A landscape with many peaks, sampled at points; each row gives a point and its height.
A climber steps from a point to the highest of its 2 nearest points, and stops where none of them is higher. Distance is the straight distance between rows; heights are no part of it.
Q681 height 569: [  5  16 -25  20  23  -5   3 -22  -9 -24  26 -25   3   8  -8   9  14  19
  -8  -7  25 -24  23   2  52 -22  46]
Q750 height 178: [ -2 -18 -11   5 -38  -8   1  17   9  11   2 -20  30   0  17  14   4  10
   9  -2  10  33 -38 -14 -12   5  15]
Q446 height 63: [ -8  32   4  -2   0 -11  11  19  36  -9  12  -9   9   7   1   8   6  14
  -7  10  19   3 -11 -28 -18 -34 -36]
Q880 height 276: [ -2  23  12  15 -26  21  19  43  25  -4   3 -43  15  -7  50   3   9  -2
   5   5  30  36 -14 -37 -11 -14  -9]
Q38 height 200: [ 21  -7  24  22   5  10  11  24  11  25  18   2 -23  -6  10  -9 -11   6
   4   1 -12  25 -14   8 -34   3  -8]
Q365 height 381: [ 38 -23   9  19 -22 -27 -34  -1 -48  -4  12  -2  32  -8  34 -11   5  28
  -3 -16  13  -7 -36 -11 -16 -11 -15]
Q513 height 252: [ 11  55  -4 -37   1  22  17  -1  26 -30 -32 -38 -12 -35  -6  17  -3   0
  34  15   2   6  38   6   6  17 -12]
Q741 height 69: [ -5  47  14  16  14 -13   5  16  32 -15   1   7   7  -7  -7 -11   7  18
  -9  11  -9  15  -2 -26  -8 -28 -28]
Q519 height 525: [  2  13 -15 -21  -2  33  15   3 -16 -11  25 -11  28  -5 -11  33  17   9
  26   5   5 -29  24  -1  37  -1  23]
Q717 height 512: [  2  -3 -22 -34 -20   3   5  -6  37   5 -30 -12 -20   6 -18  -6 -11  -8
  15   3  -4 -22  12  10   5   9  -2]
Q802 height 339: [-20   5   0   8  -4  24  27   7  43  22   4   6   3 -18  -1 -13 -12 -33
  20  34 -19  -2  18  16  18  -9  38]
Q953 height 163: [  6 -31 -32  -8 -45   6 -17   0  14   9 -23 -13  -8  -7  29 -13  -7 -32
  17  13  -4  13 -31  17 -12  13  36]
Q554 height 182: [-19 -27 -15  20 -32  -9  15   4  22  25 -14  -4 -16   6  -9  -8 -23  -5
  -9   4  13  57 -28  22   4   3  33]
Q329 height 346: [-22 -18 -11  -5 -20   9  11  -3  43  30 -13  18   2  -5   0 -26 -18 -36
  10  25 -18  12 -10  20   8  -4  53]
Q137 height 97: [-12 -13  28   8   2 -25  -2  -1 -20  24  13  34  21   5 -39 -10  -5  21
 -18  -9   7   8 -18  -4   1  -9 -12]
Q318 height 319: [ 36   2  13  10 -12  -1  -3  -5 -52   1  22 -19  44 -11  36  10  32  17
  -3 -20  30 -39  -8 -30   9 -19 -23]
Q877 height 296: [  8  32  -5 -33 -12   4  -5  -7   5  12 -64  -7  -1 -28   8 -14 -16 -21
  43  18 -17 -23  18   5 -13  17 -14]
Q556 height 110: [  2 -26  16   8  -1 -41 -16   5 -29   4  -2  16  -5   9 -24 -30 -17  31
 -24 -22   8  12 -29   8 -16   7 -37]
Q790 height 568: [ -8 -15 -16  21  41 -37  -2 -12 -18 -10   1 -52 -28  25 -22  -9  20  11
 -15 -16  35 -12   4   2  40  -3  21]
Q435 height 383: [ 32 -13   2  25  -2 -30 -11 -26 -43   1   9  15  28  13  22 -14  18   9
 -34 -24   7 -25 -34 -19  24 -27 -25]
Q321 height 94: [-37   9  -3  -3  24 -36   3 -23  -9  -9   1 -16   7  22 -42  12  -2  15
  -7  -9  32  11   5   3  47  -6  15]
Q214 height 466: [ 17   0   0   6  53  12 -12 -34 -36 -19  -3 -14 -11   8  -9  21  22 -18
 -38 -12 -14 -14  31  11  36  49  14]
Q369 height 388: [-16  11   2   8  45 -25   0  -4   3 -17  -8  25 -47   5  -1 -17  -5  -9
 -26  -3 -20   4  25   4 -24  -4   8]
Q150 height 325: [-26   6 -25  -6  12   0  -9 -14 -13 -24  21  43   9  17  -4   8  15   0
 -22  -8 -15 -18   7   5  16 -11  28]
Q367 height 423: [-10  -8   6 -43 -24  40  11  -2  -2  24   0   9  42   4  -9  24   2 -24
  21   5  -3 -25   4 -14  18   9 -15]
Q576 height 613: [ -2  19   2  -8  32   3  12  10  21 -15   4  -5 -37  -6 -16  -2  -2   4
  -3  -2  -9   2  34   3 -13   7 -13]
Q293 height 469: [ 12  13   1  25 -21 -20   9   2 -15  -3  26  -7  25  -5  -6   3   0  36
  -7 -10  31   5 -24   0  14 -33  13]
Q177 height 342: [-23  20 -12  -4   2 -17 -11  -3  32  -8 -12  32  13  20  13   0  12 -17
 -14   5 -39 -11  12 -32  -4 -27  -2]
Q109 height 282: [  9   8  15 -17  -9 -11  -8 -15 -44   3  17  21  47   7   8  25  35  -4
 -21 -26   3 -28 -22 -24  10 -17 -28]
Q281 height 378: [ -2  -4   4  12  17 -14 -16   2   9  -6  -5  32 -36   7  19 -11  -6 -13
 -16   5 -39   0  18   9 -31  -5  15]
Q398 height 352: [-19  55  11   0 -15   6   4  20  12  -9 -36   0   2 -12   7  12  -5  16
  21  18  -7  49  -9  -7 -18  -3 -21]
Q517 height 289: [  7   2   9 -16   4  15 -27 -33 -51   5   5  12  42   7  12  28  27  -8
 -30 -19   2 -17 -18 -12   0  12 -57]
Q753 height 318: [ -1  35   3  -5  -3   2  -5  -8   8  20 -55  18  -2 -22   4 -13 -23 -25
  28  22 -27  -1   9  12 -13   5   4]
Q788 height 456: [  2   8 -14  19  -3 -13 -13 -10 -15 -11  25  15  22   2   1  -3  19  22
 -12  -5   8  -6 -19  -5  23 -29  26]
Q500 height 177: [-15 -14 -19  10 -29   1   1   5  37   9 -38 -13 -24  14  -3  -9 -19  -5
  -8  14   3  27 -17  11  -3  -7  10]
Q949 height 468: [ -6 -23  22 -15  45  14  -3 -11 -48   8  14  25 -14   6 -26   0  -8  -4
   4 -18  -5  -4  28  22  -5  33   5]
Q264 height 473: [ 45  -6   6  14  57  22  -7 -41 -52   0   4  -2 -11   0   3   7  15  -7
 -29 -11  -1 -25  34  11  24  46 -12]
Q132 height 68: [ 11  22  35  16  29   6  22  22  16  14  30  13   1 -15  -7 -16  -8   5
   2  14 -20  10  17 -15 -21 -14 -25]
Q966 height 580: [ -9  -8 -28  32  29 -23 -10 -19 -13 -15   7 -19 -23  19 -16 -13  17   8
 -15 -12  20 -13  21   0  44 -11  44]
Q310 height 474: [-28  -9  15 -38 -25  20  11  13  23  25  10   3  42   2  -3  28   4 -31
  10   5   0 -27   0 -36  15 -15   3]
Q935 height 481: [ 32 -26  -3  32  33  19 -14 -34 -49   9  11  -1 -16  14  -1   6  10  10
 -10  -4  -2 -20  32  11  12  24  10]
Q26 height 511: [-12   9 -33 -25 -29  27  20  -9  34 -12  -3 -25  -3  10 -17  26  -6  10
  27  18  40 -14   2  22  32  -2  23]
Q786 height 565: [ 12  -6  20  19 -13  12  19  20  -9  22  43  -8  35 -19   0   6  -4  19
  19   6   3  13 -25  -2  -1   2  14]
Q598 height 358: [-22  12 -21 -15 -13   3  -2  -6  47 -11 -16  21  11   5  10 -15   0 -40
  -7  26 -23 -23   8   6  20 -28  35]
Q584 height 553: [ 22   9 -21  14  17  21  17  -2 -24 -19  34 -20   8  -5 -11   7  17  28
  13   5  10 -18  22   2  29 -10  30]
Q282 height 300: [ 23  19  -4  -2   4 -19   7 -12 -29 -27  29 -20  26  -3  12  13  26  23
 -16 -25  22 -41 -12  -8  41 -34 -18]
Q508 height 407: [  8   8  20 -38  -7   3   2  31   5  -7  12 -23  13  -1   6  24   8   7
   8 -16  20 -34   6 -34 -16  -6 -37]
Q593 height 460: [  6   1  -1   9  51  12  -3 -30 -27  13  -3  -5  14  11 -24  19  25 -11
 -42  -6 -16 -22  25   3  49  30   0]
Q852 height 402: [-34 -12  13   6  51  -1  19  12 -34  -8  29   1 -32  -6 -28 -10  -6 -19
  14  -2   9  15  14  39 -14  -3  14]
Q112 height 572: [  8 -25 -37 -43 -32  11 -20  -9 -12 -11 -32  -5 -19   9   8   9   2  -4
  13 -13   1 -23  -1  15 -12  28 -13]
Q650 height 369: [  6 -21  -6   8  -1  -1 -17   1  11   5  -7  23 -28  10  31  -6 -11 -24
   0   0 -24   9  -8  20 -35   6  27]
Q108 height 234: [ -2 -20   7   0  -3   0 -24   6  31  -2  -5   2  11 -12  64  -7   9 -28
  11  10 -28   0  -8 -24 -34  12  18]
Q237 height 209: [ 32   6   9  25   7   9   1  20  -3  -2 -10  -7 -48 -12  14  -9  -9  12
   0  -3  -7  14   3  12 -42   9 -28]
Q758 height 193: [ -4 -13  12  30  -9  -7  11  21   5  26  12   1  -4  -1   1 -10  -4  16
  -7  -2   6  43 -32  11 -24  13   7]
Q376 height 543: [  9 -19 -33 -43 -31   5 -12 -18   8  14 -50 -15 -24  12  -7 -10 -12 -24
   1  -8  -4 -27   2  23  -8  36 -10]
Q311 height 554: [ 12 -26 -17   5  22  -5   5 -14 -12  -1   8 -49 -28  32 -30  12  19   0
 -26 -27  27 -22  22  -1  53   9  27]
Q241 height 90: [-47  11 -11   3   6 -14   7 -26  15 -16  17  -1  -4  12 -40  20   0  17
 -13  10  25  11  15   9  39 -21  40]
Q524 height 377: [ 24  -7  22  17  22 -17  -6 -32 -37   8   8  17  35   3  -5  -4   9  11
 -42 -15   1 -20 -20 -19  35 -16 -46]
Q995 height 81: [  3   0  23  22   8 -24  -4  19  18  19  18  27   6   4  -5 -23  -4   9
 -20  -3 -11  21 -26 -18 -33  -4 -28]
Q390 height 308: [ 36   1   9  13  -8 -18   6   4 -32 -20  29 -22  29 -14  25   0   8  29
   3 -13  31 -40 -27 -20  14 -37 -20]
Q331 height 51: [-26  24  17  -4  14 -14  31   6  39  -3  27  -5   8  11 -36  -4 -16  23
 -18   3  37  13 -11  -8   9 -24 -24]
Q759 height 439: [-11   8  -9  -2 -22   1  -3  18  -5 -20  44   4  20   2   9   3  22  12
  -2   0  11 -10 -17  -7  -6 -22  19]
Q99 height 467: [ 21  21  22 -19   7  14  16  31  21 -12  28 -14   7  -8 -11   1   7   8
   6  -6   7 -14  10 -29 -19  -5 -49]
Q583 height 566: [ 25 -22 -38  35 -14 -33 -19 -21 -28  -2  -8 -14  -4  13  -2   1   7  28
 -23 -14  15  -5  -7  -9   8  -7   5]
Q722 height 411: [ -2  20   4 -13  11 -15  -2  15   8 -52  33  26   3   7  16 -17  22   9
 -30 -13   6 -26 -22  -2   1 -33 -17]
Q824 height 445: [-13 -23  30 -10  46 -13 -14 -11 -43   2  15  33 -27  13 -18 -17  -4  -8
 -18 -15  -4   2  14  15 -15  21 -14]
Q40 height 259: [-15 -29 -10 -18 -26 -12 -32 -19 -20  -3  11  40  32  24  31  22  19 -22
 -15  -8 -18   8 -30 -21 -13  -2  16]
Q260 height 121: [ 16 -30  27  -5  -2   9 -28 -14 -33  27   8  33   4  14  -1 -11 -13   3
 -10 -13 -15  12  -6   2 -42  19 -26]
Q724 height 299: [  6   4 -12 -16   9  29 -14 -34 -39  -3  -6   4  32   0   0  41  28  -8
 -23 -14 -11 -23   2   0  15  28 -28]
Q115 height 303: [-27  37   4  15 -12  -1  -4  15  42  -5 -24 -11  33  -3  39   2  11  -6
  16  20 -13  43 -18 -23  -3 -11  17]
Q300 height 547: [ 20 -25 -36   6 -21 -13 -21 -17 -35   4 -25 -11  -5  10 -12  13   8  26
   1 -14   8  -3  -2   5  -4  20  -4]
Q272 height 461: [ -7  29  -4 -14 -29  18   5  -3  46  14 -36 -27  13 -21  13 -21  -3 -32
  30  33  16 -11  13  -7  15  -6  17]
Q983 height 362: [-17 -10   3  -3  27   0  10 -19 -26  10   3   9  -3   2 -33  15   4   7
   4  -7  -6  -7  33  18  32  18  32]
Q757 height 463: [-16  -8 -12 -15 -43  12  18  -5  51  27 -24 -14  17   4 -19 -13 -25 -33
  14  27  12  12 -15   2  11  -2  19]
Q463 height 187: [ -1 -16 -21  19 -32 -12   7  23  26  24   5 -13   6  11  14  -3  -5  10
 -15   0  12  64 -45   2 -13   6  13]
Q686 height 607: [ 10 -19 -41 -27 -44  15 -12   4   3  -5 -25 -20 -17  -4  16   2   1  -5
  24   5   6 -25  -4  26  -2  18  17]
Q178 height 357: [ 20   2  27   0  44  -8   0 -18 -44 -13  13 -17   9  -7 -27  -8  -2  17
 -17 -18  12 -13   7  -5  38  18 -23]
Q322 height 91: [-28 -22  22   2  17 -12   5  -2 -10  26  21  48   9  17 -36  -3  -7  -2
 -20  -5 -19  10   0  -8   2   6  -6]
Q410 height 494: [ 13 -14   3   8  13  17 -12 -27 -48  12  10  18  -4   3  -7   8   0  14
   7  -5 -17  -7  20  17  -2  28   5]
Q804 height 390: [-19   5  -7 -46 -14  35   9   3  19   4 -10   5  23   1 -11   7   4 -37
  23  12  -7 -44  19   4  26   4   6]
Q734 height 359: [ -4 -28  25  27   7   8  18   7  11  38   3  16 -20  -9  -9  -1 -20 -19
  10   4 -18  36  -4  19  -9  10  26]
Q429 height 263: [ 14   7   3  26 -20  15   9  39  26  -2  20 -24  -2  10  30  -9   8   1
   1   3  18  31 -24  -8 -14 -13  -8]
Q443 height 168: [-10 -35 -21  -4 -40   2 -10  14  16   1  -1 -14  10  -1  44  -2   9 -21
   9   1  -6  22 -31  -4 -17   6  33]
Q637 height 401: [ -3   2  13  -7  16 -30 -11  -1 -14 -52  22  26  -2   1  -6 -24   7  29
 -28 -27  10 -11 -31   7   5  -7 -21]
Q76 height 546: [-11  -9  23 -15 -18  12  14  19  21  29  29  11  39   5  -9  12  -9 -11
  16   4 -12  -4  -4 -24  -5   1  -4]
Q910 height 145: [ 18 -35  27  -6  -8  12  -6   5   4  39  19   7  19   5  11   4 -21 -15
  22   6 -22  17 -18  -4 -42  30 -12]
Q990 height 458: [ -2   6   9  -5  -5 -20 -31 -15   1   4 -45  20  17 -15  39  -6  -7 -19
  22  11 -41  13  -7 -16 -29  11  -2]
Q641 height 387: [  5  33   6   7 -15  -9  -5  12  12  11 -55 -11  -5 -18  10   3 -12   6
  31  11 -19  36 -12 -11 -20   2 -19]
Q525 height 72: [ 25  15  22  14  10 -26   2  18  16 -29   8   5 -11 -15  14 -36   1  22
 -20 -10   4   4 -26  -8 -22 -13 -64]
Q248 height 62: [  0  -2  27  -4  15   8  15  12   6   2  43  31   7  -3 -17 -10  -2  11
  -5  -1  -5  -4   2  -5 -16   2 -16]
Q939 height 146: [ -3 -10 -35  -7 -24   0  -6  -5   0 -15 -15 -18 -21  12 -18  21  -8  19
   9   1  22   1   1  29  10  10  11]
Q135 height 399: [-12 -11  14 -19 -29  10 -12  14  23  11 -24  -7  16 -10  23   7   1 -26
  11   5  -8 -29   3 -51  -7  -2  -7]
Q716 height 356: [  5 -33 -22   3 -23 -21 -30  -4  21   7 -20  20  -8  14  42 -11  -5 -30
  -3   1 -36  20 -22  -3 -37   4  12]
Q613 height 331: [-12  -5  -3  15  -4  12  12  14  35  10  10  15   1  -3   3   1  -3 -12
   1  19 -27  12   0   3  -7  -9  27]
Q279 height 67: [ 11   6   6   7   7 -15   1  18  -3 -31  16   0 -33  -3   3 -30   4  22
 -25 -16  18   3 -12  17 -23  -9 -33]
Q116 height 76: [ 16   7  28   2  11 -17   0  14   8   1  20  24   2   4   7 -26  -5  14
 -15  -6  -2  -9 -28 -22 -27 -12 -59]
Q101 height 152: [-16 -30 -38 -14 -31  -9 -10 -23   1   0 -45 -11 -26   6 -27   3 -19   9
   8   5  10   6  -4  31  10  10  22]
Q107 height 400: [-11  -1  15   2  69  -9  -5   1 -14 -10   8  18 -61  -2   7 -11 -14 -24
 -10 -13 -11  -8  37  17 -30   6  -5]
Q277 height 250: [ -4 -18 -29   3 -30   4 -28 -11 -19  -7   3  32  20  12  21  17  17 -12
  -5   1 -27  -6  -7  -8  12   3  35]
Q33 height 111: [  2 -10  42  -9  52  -1  30  18 -22 -12  30 -14 -40 -20 -43 -22  -8   6
  13 -13  27  18  13  31  -9  14 -20]
Q120 height 395: [ 15  -6 -12  15   4 -37 -25 -18 -40 -49  12  25  -8  -5  15 -24  18  36
 -29 -26   9 -14 -25  14   7  -8  -5]
Q451 height 253: [ 12   8   2  23 -11  17  -6  38   7 -14   6 -14 -14 -10  49 -10  13  -8
  13   1  -6  17 -19  -7 -34  -2   3]
Q229 height 170: [  2 -23  -3  -2 -28  -4   2   3  32  24 -34   1 -10  -1  -7 -11 -23 -13
  10   7 -19  19 -17   1 -23   8 -11]
Q677 height 582: [ -4  23   7   9  33   5  17  10  22 -12  -7 -37 -54  -6 -25  -6  -5   8
  -2   5  15  24  24  10  -2   3 -10]
Q166 height 322: [ -7  12  12  21   0   9  22  11  36  24 -20   1 -10  -7  11  -5 -12 -12
  14  30 -27  38  -2   1   3 -11  21]
Q656 height 272: [ -1  36  -2 -33  -3   7   0   5  22  -3 -42 -31  -7 -27   5   6  -2  -1
  42  24  -7 -19  27  -5   3  10 -20]
Q575 height 157: [  5 -36 -40  -7 -49  -9 -18 -20 -11   7 -39   1   0   0  -5  -9 -13 -13
  14  12  -6   9 -13  25   3  11  35]
Q510 height 337: [ 22  -8  30  -8 -24   6 -18   5 -49 -15  24   2  35  -5  26  10  22  15
   2 -19  29 -26 -18 -28 -17  -7 -27]
Q399 height 361: [-10 -12  17 -29 -22  16  -4  20   9   4   0  -5  10  -4  22  29  10 -17
   4 -15  10 -35   7 -52  -9   3 -26]
Q146 height 354: [-24 -23 -19  -6 -27  11   6 -19  15  24 -14   4   3  -4 -29  -8 -26 -14
  16  23   4  11  -1  36  28   0  46]
Q628 height 235: [ 19  40  -2  -4   8  19  20  10  16 -24 -24 -33 -29 -30   7  14  -1  16
  25   6  -2  14  31   4 -10   4 -29]
Q925 height 496: [ -6  11   1  11 -25   1  15  29  12   0  29  -3  19   5  -9  10  -7  25
   0   7  32  24 -28   3  -3 -18  -1]
Q317 height 317: [-14  -2 -30  -7  -9  -3  -9 -21 -12   0  -4  21  17  16 -26  20  13   5
 -14 -11 -12 -11   6   2  30  -8  22]
Q402 height 421: [ -5  28  -7   5  -5   4  -1  24  23 -39  33   9  -2   2  23  -8  21   4
 -10   1   4  -7  -9  -7 -11 -30   5]
Q878 height 65: [ -6   5  12  22  20  -5  10  31 -10 -36  14  -6 -51 -10   4 -37   1  17
 -26 -16  35  28  -7  33  -9  -7 -12]
Q430 height 371: [-27   5 -14 -30 -17  25   8  12  40  -6   5   2  16   0   7   3  -6 -30
  12  25  -1 -28  10  -2  19 -12  32]
Q371 height 422: [-33 -14  23   0  61 -19   8  10 -34  -2  14  17 -47   0 -19 -26  -9 -20
  -4 -11   0  10  15  25 -27   4  -8]
Q764 height 243: [  0  15  -1  15 -12  10  -4  18  23 -14 -12  -7  -7  -8  46  -4   6 -13
  12  13 -21  -6   3 -15 -25  -4   8]
Q395 height 532: [  1  10  -2  -2 -21  17  27  27  23   6  16 -25  -4  11  -9  16  -9  20
   8   7  29  10  -8  -3 -10  -7 -15]
Q957 height 351: [-17  18 -18 -22   4  -3  -6 -14  37  -9 -32  31   8  12   9  -4   4 -32
  -9  17 -36 -30  22 -12  15  -8   3]
Q977 height 386: [-37  -6  11  -5  41   8  29   7  -4  -3  14   7 -36  -8 -25   2  -9  -9
  15   7   1  11  30  28   3   1  29]
Q604 height 524: [ 40 -19  -2  14 -18  -4   6  -3 -26  15  25 -18  29  13  28   9  31  -8
 -26 -24  21 -42 -20 -27  18 -31 -20]
Q55 height 212: [-17  -9  11 -10 -18  25   3  31  32   8  29  -6  23  -8  31  10  10 -18
  17   7  -7   1 -12 -16  -7  -1  30]
Q542 height 555: [  9  28  20  25  24   5  37  23  19  -5  -6 -29 -36 -11 -25 -18 -14  25
  -3   2  26  37  15   3  -5  -5 -33]
Q462 height 292: [ 13  17   0 -11   8   0  -1 -16 -39 -19  30  12  30   2   1   5  31  17
 -16 -21   9 -34  -9  -6  18  -9 -24]
Q308 height 513: [ 39 -31 -15  17 -10  25 -18 -32 -41  18 -18  -2  -7   3   3   7  -7   4
  14  -4 -17  -7  18  13  -1  21   1]
Q18 height 539: [ -3  13 -25 -20  -2  20  12 -21   5 -14   8 -18  12   6 -32  33  -4  20
  20   2  20 -18  15  17  45   5  31]
Q250 height 542: [ 21  -2 -16   8  21  -3  12 -14  -4  10  12 -42  -7  16 -22  22  10  19
 -17 -12  20 -31  21  -7  51   3  11]
Q192 height 132: [ 26 -28  23  -4  -5   7 -19  -6   2  39  -2  25  -7  16  -2  -5 -24 -15
   2   4 -31   6   2 -11 -43  20 -20]
Q818 height 304: [ -4  62  -3 -11  33 -26  -6 -10  23 -49 -16   2 -21  -8 -11   3   2  26
 -15  -6  -8  22  22  -4  -7   1 -19]
Q224 height 122: [ -1  -9  31  -2  54 -20  14   3 -55 -11  17 -30 -22 -13 -33 -20  -4   4
  26 -11  28  12  14  27   7  15  -5]
Q480 height 137: [-34  -5 -20   6  18  -8   2  -7 -18  -9  -4 -28 -37   0 -22   3  -5  13
  13  -2  32  26   9  34  11  11  36]
Q536 height 225: [ -4 -22  10  -4  -5  11 -10  14  12   3  27  17  19   9  44   0  13 -19
   4  -1 -21  -5  -7 -20 -36   8  13]
Q102 height 75: [ -4  40  27  37  16  -8   4  16  11   7   2  19   1 -13   8 -21  -3   7
  -4  15 -27  30   2 -17 -25 -15  -9]
Q487 height 426: [ 11  12  21   5  -5   1 -12   5   7  18 -35   0   2 -25  34   4 -10 -13
  32  10 -32  18  -5 -16 -35  24 -12]
Q668 height 440: [-22   7  -9 -11 -25  -4   6  -1  64  32 -19   4  27   7  -9  -5 -15 -35
   7  33 -17   9  -8 -21  17 -15  12]
Q362 height 577: [ -2 -25 -11 -42 -23  15 -22  -9  -7   3 -31   8  -8  11  19   3   4 -34
   0  -8 -11 -35   8 -12 -23  28 -21]
Q72 height 332: [-22   4 -13 -12   5  -2 -17   2  16 -18  13  42   8  19  17   5  23 -15
 -29  -4 -27 -19   4 -10 -10 -21   2]
Q979 height 531: [  3   1   5 -25  -3   7 -30 -19   0   1 -41  17   4   2  39  -1  -1 -45
   8   8 -33 -32  32 -15 -23  17 -17]
Q752 height 221: [ 24  29  11  13  -2  20  12  25  -4  -5 -24 -19 -27 -25  19  -1  -5  10
  23   8  -9  27  13   3 -36   4 -32]
Q187 height 574: [ 19  10  -9  -9  16  15  -2   0  14 -15  -3  12 -28  -2  15   7  -5  -9
  10   5 -23 -20  34   4 -23  13  -8]
Q239 height 271: [ -9  -4  -3 -17 -18  -4 -28 -15 -36  -8  21  38  43  20  14  24  34 -12
 -29 -17  -5  -9 -18 -27  -4 -21  -9]
Q789 height 454: [  8   5   1  18  37  16   3 -36 -25  17   9  15  36   0 -11  31  27 -12
 -43  -4 -11 -24   8  -8  36   3 -16]
Q774 height 611: [ 10 -16 -22   1 -26  32   6  22 -12  -4  15 -16 -11  -6  16  16   0   9
  28   5   1   1   3  29 -17   8  26]
Q631 height 488: [-14   1 -27 -15 -45  28  19  -8  44   9 -16 -19  -4   5 -20   4 -27  -6
  21  35  39   8  -2  22  24  -6  21]
Q931 height 435: [-23   6  -1 -11 -32  -5  -7   3  45  10 -42 -14  15  -5   9  -4   1 -25
  13  28  -4  -4  -3 -28   1  -9   9]
Q23 height 55: [-23  10  16  -2  15  -6  30  19  10  -2  35  18   8   2 -43 -11  -8  23
 -15   1  15   9   1   3   6 -17  -8]
Q118 height 522: [ 20  26  18  -1  15   9  37  26  17  -8  19 -23 -15 -22 -28 -13  -6  21
   1  -5  17  10  19  -3 -13  -3 -40]
Q523 height 530: [  0  46 -19  -2  16  15  12   2  29 -48 -19 -12 -24 -13  18   8  -1  -3
   7  16  -4   6  40  15   5 -10  14]
Q712 height 99: [-38  -2  10 -17  28 -45  -2  -2 -11  -9   4 -16  -6  18 -47   1 -12  30
 -17 -13  34  16  -7  13  20   6  -4]
Q505 height 370: [ 22  -6  27   3  39 -23  -2 -29 -36   0  -9 -12  14  -1 -21   6   4   7
 -48 -32  10 -20 -18 -10  45   9 -44]
Q882 height 158: [ 19 -44   3  -8 -31  12  -3   1  12  41  -9   4  14   1  -4   6 -24 -20
  24   7 -17  12 -26   3 -24  19  -1]
Q635 height 131: [-10  -3  -2  -3  25 -19  10   3 -35 -15  12 -32 -33  -5 -36  -7  -6  31
   8  -5  37  13  13  29   8  14   4]
Q830 height 619: [  0  -9  15  -1 -10   5  12  15   2  35  32  13  35   2 -17  15 -10  10
  16   4 -10  25 -17  -3 -11  17   2]
Q447 height 323: [-14  64  -6 -15  -1  -8  -1   5  15 -37 -37  -6  -8 -12  -1  10   4  26
   5   5   0  29   7   3 -11  -2 -26]
Q842 height 315: [-19  35  -5  25 -18   6  11  -7  42  11 -38  -8   6  -2  14  -7  -7 -14
   6  19  -5  44  -7  -4  13 -10  16]
Q692 height 309: [  3  11 -16 -17  14   2 -12 -24 -21  -5  -5   8  14   6 -25  28  18   6
 -19 -24 -10 -14   5  -4  33  17   0]
Q186 height 115: [ 21 -25  35  11   7 -13 -27 -11 -37   1  21  34   8   8  -5 -27 -16  23
 -13 -17  -7   8 -23  16 -17  14 -29]
Q805 height 573: [ -2   3 -14   5 -29  33  25  25   8  -2  20 -28  -5  -3  -5  16  -5  22
  23   9  22  14   2  25   9  -9  16]
Q837 height 347: [ -2 -24  18   0  10  10  11  -3  22  46 -10  29 -11  -9 -13  -4 -36 -35
  13  12 -29   0   7  15 -12  10  19]
Q346 height 290: [-12  24  14  18 -15  13  12  23  30   4 -24 -33  12 -21  48  -1  14  -5
  19  11   2  38 -12 -35  -3   1   4]
Q930 height 491: [  1  14  12 -13  13  -4 -24 -13  -7   1 -30  38  14  -4  33   3 -11 -17
  13  13 -49  -4  26 -17 -29   6 -16]
Q916 height 549: [  6  26 -18 -14  20   4  -3  -3  24 -29 -26  15 -20  -6  22   3  -7 -18
  -3  13 -27 -21  48  12   8   7   7]
Q375 height 654: [ 16 -25 -26   8 -44  18  -9   6 -25 -10 -12 -24  -4 -10  30  14  -3   6
  37   0   8  -1  -9  14 -13  17  22]
Q419 height 373: [-32 -12  23  20  30  11  22  17  11  22   1   9 -40 -15 -12 -10 -26 -31
  13  14  -9  25  15  19   3  -5  33]
Q320 height 389: [ 30 -14  -4  31 -15 -35 -27  -8 -37 -16  10  12  17   1  18 -25   3  35
 -22 -18  14  -8 -34  -2   9 -13  -5]
Q240 height 86: [-10 -16  23  17  23 -23  -7   4   2  20  20  44  -7  11 -14 -29  -7   0
 -27  -1 -27   9  -5  -7 -29  -1 -13]
Q235 height 360: [ 22 -19  21   2 -21  -1 -29  11 -32  -5  24  -2  28   2  27   2   0  16
  15 -12  15  -7 -31 -13 -32   8 -12]
Q394 height 105: [-22 -14  10   0  16 -36  -5   5 -21  -1   0   4  -6   7 -45 -13  -2  31
 -19 -19  27  12 -20   4   1   1 -27]
Q561 height 374: [-30 -19  -4 -12  21   5  13  -8  -8   5   2  13 -27  -5 -38  -7 -17 -17
  15   4 -10  -9  26  35  19   9  38]
Q104 height 528: [ 49 -40 -22  27  -7  -5 -25 -29 -43  20 -16 -14 -20  11   0  -9   8  21
  -8 -10   5  -7   8   6  -2  23   1]
Q798 height 141: [-10 -13 -42  13   1  -8  -5 -23 -15 -25  -2 -25 -28   0 -17  15   3  34
   1  -5  30   9  15  25  22  -3  39]
Q387 height 333: [  5   8   8  -1  15  10   3 -10  14  29 -39  27 -11 -16  -1 -11 -37 -38
  14  22 -40  -6  28  13   3   8  12]
Q713 height 363: [-13 -20  -4 -16 -12  22  13  -9   7  26 -13  21 -15  -3 -26 -15 -23 -30
  22  15 -11 -12  16  42  14  16  38]
Q621 height 54: [ -4  50  20   6   6   2  38  15  52  -2  12 -15   9   0 -22  13 -16  12
  -2  10  26  12   7 -22   3 -29 -37]
Q961 height 353: [ -1   2   1  11  39 -14   9 -23 -35   0  10  -7   5   4 -32  -2   7  14
 -14 -12   7  -3  19   3  39   6  10]
Q532 height 487: [ -5  11 -13 -10 -12  23  17  10  42   0 -21 -22 -14  -7   0  -8 -16  -9
  23  20   0  -8  11   9   4  -8   5]
Q168 height 552: [ 20 -13 -18  13 -28  -8 -12  -5 -30  11  11 -23  36   4  13  25  18   5
  -4 -17  13 -24  -9 -28  16 -28   8]
Q243 height 583: [ 22  -7 -36  21 -30 -32 -22 -16 -18   1  -3 -20  12   9  13  12  22  18
 -11 -18  17  -9 -17 -10   8 -37  18]

For each start below, name the point where the climber stops.
Q277 | Q830
Q235 | Q375
Q789 | Q243
Q505 | Q375
Q517 | Q830
Q135 | Q375

Call two points neighbours if one is among the 2 nearest of the other. Go from one point of each pair to the other, from neighbour to neighbour, staying as high as possible. Name the lowest point that can't be avoided.
Q966, Q362 | Q931
Q243, Q18 | Q961
Q830, Q362 | Q925
Q576, Q830 | Q399
Q362, Q375 | Q112
Q18, Q966 | Q519
